Points on a hilly landscape, in no order, each with its height.
From any point a climber steps to the highest of the 2 points nearest to it. It stops when none of these is higher. Distance is the straight distance between rows; heights are no part of it.
mevod: [-17 -30   9  -8 -25   2  47  13  28 -42  10   9 -19 -11  -9  -5 -38 -25
   9  33 -20  -6]  (h 42.7)
Bab: [ 24 -10  -5  32  24 -26  -4  -1  -8 -20  55  21  15  21 -13 -25  21  23
  28 -17 -67   7]  (h 9.7)
Sif: [-23 -58  40   2 -53 -14   9   6  35   6  30  37  30   7  -4  12   9  -7
  -7  20 -42   1]  (h 51.1)
pekas: [ -9 -18 -21 -33  28  -1  16 -15 -18 -39 -51 -15 -19 -30  23  36  14  60
   9 -55  19  55]  (h 32.3)
gizan: [ -3  36 -26 -15  31  10 -11 -11  50  -1 -44 -49 -11   9  -7  43   7  14
 -21   5   9  26]  (h 45.8)
nanu: [  2  20 -22  18 -11  28 -14 -16 -31  10  35  11  21  20   1  35 -19  25
 -34 -12   0 -24]  (h 10.2)
paf: [-15 -24  24  14   8 -56 -25  10 -19  -2  62  42  30  -1  35 -23  23 -20
  -1 -21 -46  24]  (h 4.2)
Netig: [-32   1 -22 -21 -33  39  13   4 -33 -14 -42  22 -14 -15   5  57  -1 -11
 -13 -12  15 -18]  (h 33.7)
gep: [  5  -3 -23  -1 -17  32  -4 -25 -32  35 -56  -2   2 -30  21   0  33  -7
   7  -1   9   2]  (h 9.0)
nufa: [-15 -75  64  20  -5  -9  -3  58   5  -1  46  34   4  43 -26   7  20 -16
 -17 -28  -1 -20]  (h 46.9)
befaf: [-27 -26  41   8  -5 -34 -21   2   4   7  49  52  25  -9  20  -8  17 -42
  -5   8 -55  37]  (h 2.8)
febo: [  8 -34  -1  42  19 -45  15  19  20 -14  53  30 -12  12 -20 -16  -6  43
  -3  -4 -23 -38]  (h 18.3)
Lomur: [  2 -23  29  38  10 -14  -1   6  35  27  57  -3  22  11  -6 -22 -10   9
  19  14 -14  -7]  (h 26.9)
sozi: [  4 -53  12  35  -4 -26  16  26  42  16  57  13  28  20   3 -17 -16  23
  -9  -1  -4 -25]  (h 23.1)
das: [-33  42  10 -14   0  16 -32  -7   2 -35  10  15 -23  36  10  69 -12   4
  -3 -23  26  -3]  (h 4.3)
regu: [ 21   3 -19  52  30 -32  14   9  14 -28  40  21 -11  30 -18 -27  -4  37
  26 -15 -45 -17]  (h 13.6)
Rilus: [  0  -6  16  -9   4 -34   6   2  44   7 -30 -32 -18 -42   7 -28  -5   6
  30  47  14 -12]  (h 31.2)
dazep: [-33  25   6 -19 -37  37  -7  -8 -21   1  -1  30  -4  15  -3  44 -22 -26
 -23   2 -14 -21]  (h 37.4)
sibi: [-26   0  19   3 -18  30  -2  10   8  -7  28  29 -30   8 -24  39 -12 -58
  -9  19 -23 -25]  (h 41.7)
lov: [ 21  26  46   5   3  12  22 -15  30 -17   2   1  11   5 -37 -21   5 -18
  21  29 -16  48]  (h 22.9)
poni: [-12  12  -2   5 -28   2 -32  -8 -29  13  -7   8  -4  -9  16  -5  -9   3
  28   9  37 -47]  (h 6.1)
Novi: [ 10  35 -28   0  11  -9 -32 -15  35  26 -24 -42  14  32 -17  12   1 -11
   5   9  10   4]  (h 39.8)
Nitu: [ 15   2 -41  42  27  -9   7   9 -10  -5  20  -4   3  54 -25  -2 -20  -2
 -33 -11  16 -28]  (h 36.2)
liguz: [ 18  22 -10  -9   5  16   2 -10   2  36 -44  -1   5  -4  57   5  21  28
  22 -46  30  48]  (h 42.5)
vedaz: [-32 -59  25  -4 -72 -14  20  17  38 -14   8  20  18   6   0  17  -5  -2
 -17  24  -5  -8]  (h 55.9)
gofu: [ -9  23  13 -23 -29  22  -5 -41 -34 -14  -6  29  -6 -24  28  -2 -17 -23
 -30  38 -16  24]  (h 4.1)
von: [-10  19  -2 -56   8  15  -1 -27  -5 -63 -15 -20 -14  -2  -6  57 -20  48
  -8 -22 -35  47]  (h 25.4)
luve: [  8  18  -2  19  -9   9 -22 -19 -30  16  62  32  18   6  -3  -5 -22   8
 -19   7 -25 -21]  (h 13.0)
zado: [ 21 -44   0   3 -14  13  22  -1   1  18 -54 -30 -36 -66  14 -19  13 -28
 -22  24   4   6]  (h 13.3)
mogos: [ -8  -3 -18  19  -1 -27 -35 -12  16  10  -8 -20  18  37 -38  -1  15 -24
  17  24   4 -28]  (h 34.9)
rigon: [ 12  15  26  10   0  22 -41 -30 -17  19  46  30  20   5  -8   6  15 -12
  -6  11 -33  20]  (h 16.1)
Fele: [ 10  -2  13  18   4 -45 -36 -15 -26 -10  67  37  13  19   7 -37  12  -8
   3 -19 -62  19]  (h 6.3)
Raka: [ 27   6 -51   0  23 -15 -21  19 -23  67 -34 -14   7 -17  30 -12   6   4
 -25  -7  13  -1]  (h 30.5)
kevez: [  3  24  -8 -26 -40  18 -20 -35 -51  10 -24   3  25 -11  45   6  12  12
   3 -14  -1  19]  (h 7.0)
rifek: [-27 -13  32  15 -22   6   5  25   0   0  31  33  -5  37 -21   1 -20 -37
   3   9  11 -33]  (h 46.6)
ber: [ -5 -20 -38 -42   3  29  30  15 -11 -19  27 -14 -41 -44 -15   0 -19   7
   7  -8  10 -54]  (h 31.3)
Sobun: [ 39  -5 -38   9  20 -35 -20  11 -19  48 -29 -31  13 -17  23 -49 -11   7
 -23  17  -5 -17]  (h 25.7)
mabo: [ 28  39  29   8  10  20   9 -18  19   8  -9 -32  35  22 -27 -17  -3  -6
   3  15  -4  35]  (h 20.3)
Zof: [  8  38   7 -22 -40  18 -14 -36 -48   6  -7   7  35   0  23 -13  -8   2
 -18  15 -12  17]  (h 5.7)
Lese: [ -5 -38   1  51  36 -21  -9  41 -22  -8  53  20  31  24  -5   7  12 -36
   1 -36 -19  -8]  (h 52.6)
Fego: [-16 -26  -6  17 -32  13   9  -6   0  -1 -22  -5  -7 -15  -9  12  -9 -30
 -11  38  12 -30]  (h 43.0)
zopu: [ 34 -36  17  10 -16  -2  18   1   1  53 -47 -44  17 -39  -2 -32  -4 -19
 -30  36   2   9]  (h 16.8)
Muva: [-21   1 -33 -12  12   9  -3  22   3  28 -53  21 -32 -14  36  26  16   4
  13 -43  54   1]  (h 52.5)
fus: [  1   4 -30 -21  16  -8  -2  -8   6  13 -61 -10 -38 -63  22   0  43   8
  21  12  40   0]  (h 30.7)
nifu: [-10 -34  -7  22  -6 -49 -15  16  13  15   6  -6  23  36 -32  -9  -2  -1
   8   6   5 -44]  (h 35.3)
sofi: [ -6  11 -20 -42  16  17   2 -29 -20 -60 -23 -15 -14 -30  14  28   1  53
 -12 -23  18  29]  (h 28.7)
lik: [ 16  39   6 -50   9  19  39  -1   4  -7 -60 -28 -10 -31   3  -2  24  42
  30 -39  10  31]  (h 39.7)
pepor: [  0   0  55  13  12 -11   4  -8  42  -8  26   1  18   6  -7 -29  26  -4
  48  22 -15  46]  (h 26.6)
vebu: [-10  43  27 -49  10  18  -7 -35   9 -38   1   2 -21  -8  -3  50  -8  31
 -12  -8 -31  50]  (h 23.2)
kor: [  0  39  31 -39  -9  14  22 -39 -11 -45  10  20 -17 -30  -1 -15 -15  -3
 -12  43 -16  39]  (h 2.6)
mobam: [ 10  50  39 -16  -8  17 -52 -52  -9  13  29  20  11  18   4  18  23 -11
 -14  -3 -44  42]  (h 18.7)
siv: [  6  70  47 -44   6  23 -20 -39  12 -16   7  21  -5   0 -12  30  22  -8
 -16  -5 -37  59]  (h 21.0)
gufi: [-10 -17 -21 -12   2  -5   9  33  10 -10 -26 -20 -70 -50  -1   3   5 -22
   2  14  39 -49]  (h 23.3)
nimi: [-30  11  39 -10   6  -4 -10 -15  18 -12  26  33 -12 -18  -6  -7  10 -50
  18  16 -57  42]  (h 1.0)
Bek: [ -5  18  -8  18  -9  41 -20 -19 -18   9   8  -6  32  21  16  47 -24  28
 -33  -7  18  12]  (h 8.3)
Zisim: [ 21  22 -51  16   9 -22 -10  13 -43   7   3 -10  -8   8  13 -23 -15  41
   9 -25   8 -62]  (h 11.4)
buve: [ 63  50  -4  -2  16   2  10  -7 -15  32  -5 -44  26  15 -13 -45  -4  53
  -6 -21  -2  -9]  (h 22.5)
tal: [-22 -13  15  38  22  13 -23  36 -24  -1  51  31  12  17   2  21  14 -70
   8 -19 -14   4]  (h 44.9)
zez: [-12   4  43 -11 -10   0  10 -32  18 -28  40  45 -27 -34  -8 -13 -14 -28
  -2  46 -39  28]  (h 0.8)
Mele: [-17   9 -21 -15 -11  30  18 -13  -5 -23 -29  -7 -21 -18  -1  20  -2  -8
   0  17  21  -9]  (h 37.2)
ruf: [-21 -25  24  34  11 -33 -16   4  42  -4  41  11  19  18   0 -16  18 -18
  36  17  -9   6]  (h 30.9)
nug: [ 45  29 -31  24  22 -20  -7 -14 -14   8   7 -23  -2   4 -10 -40 -12  53
   9   0 -15 -32]  (h 16.0)
vupor: [ 38  20 -13  27  16  15   4 -17  10  13  20 -26  44  42 -19 -22 -14  -1
 -12   5 -11  25]  (h 24.5)
giz: [-15  -3 -33 -13  11  12  16   4  16  17 -52  23 -31  -6  46  29  19  23
  34 -61  29  42]  (h 47.7)
rez: [ -6  10   9  23  26   0 -29  24 -27 -17  28  23   6  79 -27  -1   6 -42
  10 -26  29 -14]  (h 1.3)
lamo: [  3  30 -16 -12  40  37  19 -17  44 -19 -17 -38  -5 -15 -43  35   7  14
 -26   9  -5  30]  (h 52.1)
Lod: [  6  10 -15   8  -6 -21 -24   8 -53  -8   8   9  -4  28 -16 -18  -6  20
  10 -12  31 -63]  (h 8.5)
kebal: [  9  37  -7 -59   3  36  26  -5  -2 -16 -34 -28 -16 -42 -19  -3  11  30
  27   2 -17   5]  (h 44.8)
Lufad: [-12  22 -36  -3  14   9  26  32   3   6 -35  -8 -32 -19  40   4 -12 -17
   7 -16  70 -10]  (h 61.1)
mebek: [ 20   9  -8 -42  31  14  35   0   2  -9 -55 -15 -19 -34  14  11  28  48
  15 -61  16  66]  (h 35.9)
pavut: [-22  21  16  -8   3   9 -42   6 -20 -27   3  21 -11  56 -25  36   7 -31
 -13  -6  47 -13]  (h 2.7)
Lefaf: [-19 -44   8   2 -53  -7  28  11   3 -29 -21   2  -1  -2   2  -4 -22 -22
   5  38   8 -16]  (h 48.9)
nep: [-11  30  22  -5   3  23 -30 -23  20 -26   7 -12  12  27  31  60 -22  38
 -13 -25  19  37]  (h 6.2)
nik: [-11  11 -33  16  -3  10  19  30  -2  12 -23 -23   2  13  29 -12 -29 -24
   1 -11  61 -15]  (h 52.9)
zugap: [ -6 -48  -5  17 -23 -53   7  37  -1  17 -14 -10  23  20 -10 -25 -17   5
 -20   5  29 -44]  (h 40.2)
Muf: [  4  26   0 -26   4 -17  -1  -4  11  13 -52 -42 -10 -34   7 -24  15   2
  38  25  10   0]  (h 36.8)
vova: [ -9 -39 -19 -31 -12  -2  52  24   5 -51  39  -6 -35 -15 -20  -7 -39 -15
  11  12   2 -43]  (h 36.7)
tofa: [-28 -25  18  13  -5 -26   5   4  60  -8   1  -7  -8  -6  -5 -13  -5  -6
  30  33  15  -1]  (h 35.6)
Mep: [-17 -48  62  -3 -14  -9   6  49 -17   8  34  36   2  59 -28 -24  -4   2
  -7  -7  13 -46]  (h 53.0)
telab: [ 23  -8 -39  34  21 -26  10  -1  12  17  19 -34  29  40 -20 -31 -26  -2
 -23   7  -4   3]  (h 29.6)
Refo: [ 10   0   6 -40 -11  19  50  -2   0 -28  -5 -20 -21 -48 -15 -19  -9  13
  36  21 -29 -11]  (h 51.5)
Teg: [ 16 -28 -16  -9  -5  31  24 -19 -13  20 -75 -12 -16 -58   5   2  35 -14
 -11   8  -4  21]  (h 11.0)
Mizuv: [-29 -74  30   3 -37 -30 -14  39  24  -4  48  50  26  25  -6  14  33 -13
 -21 -25 -24 -10]  (h 46.0)
zotat: [ -2 -23  -9  19   0 -39   3  33  -3  25 -28 -12   8   1  20 -30 -30 -25
  -4  17  47 -31]  (h 45.7)
soz: [  9   5   6  19  28  17   5 -12  45   4 -13 -33 -17 -22 -27  10   3 -21
 -22  43   4  10]  (h 63.3)
zagis: [ 25  36  -9   3  -2   8  -3  -5 -15  42 -17 -36  27  -6  28 -35  -9  29
  26  -2  22  -9]  (h 29.5)
Vadu: [ 37 -18  -9   7  -5  -1  11  -2 -21  44 -56 -36  33 -15   4 -51  12  -6
 -16  20   4  13]  (h 20.1)
Vozap: [  7 -33 -16  60  42 -27   1  39  -7  -9  43  10  15  45 -23 -17   3 -17
 -10 -31   3 -21]  (h 44.7)
dasol: [ -9 -16 -45 -29  16  20  22  22  -3  -1  -6 -20 -64 -46  -6  20   4   5
   1 -19  24 -50]  (h 27.4)
Lede: [ 27  27 -44  -3  15   5 -21  -4 -27  56 -34 -21  15  -5  39 -10  14  43
  -4 -44  22   4]  (h 36.0)

For each start below, name the point where the climber stops.
vebu => Refo
nep => Refo
nifu => Lufad
dasol => Lefaf
mabo => Lese
Netig => Mep

Call two points neighbours if one is among the 2 nearest of the other. Go from one point of each pair to the other, from neighbour to neighbour, staying as high as possible. Name the lowest point that can't be avoided.
tofa and Muf => Rilus
soz and Lede => mogos
vedaz and Mep => Mizuv
Lese and ruf => mabo
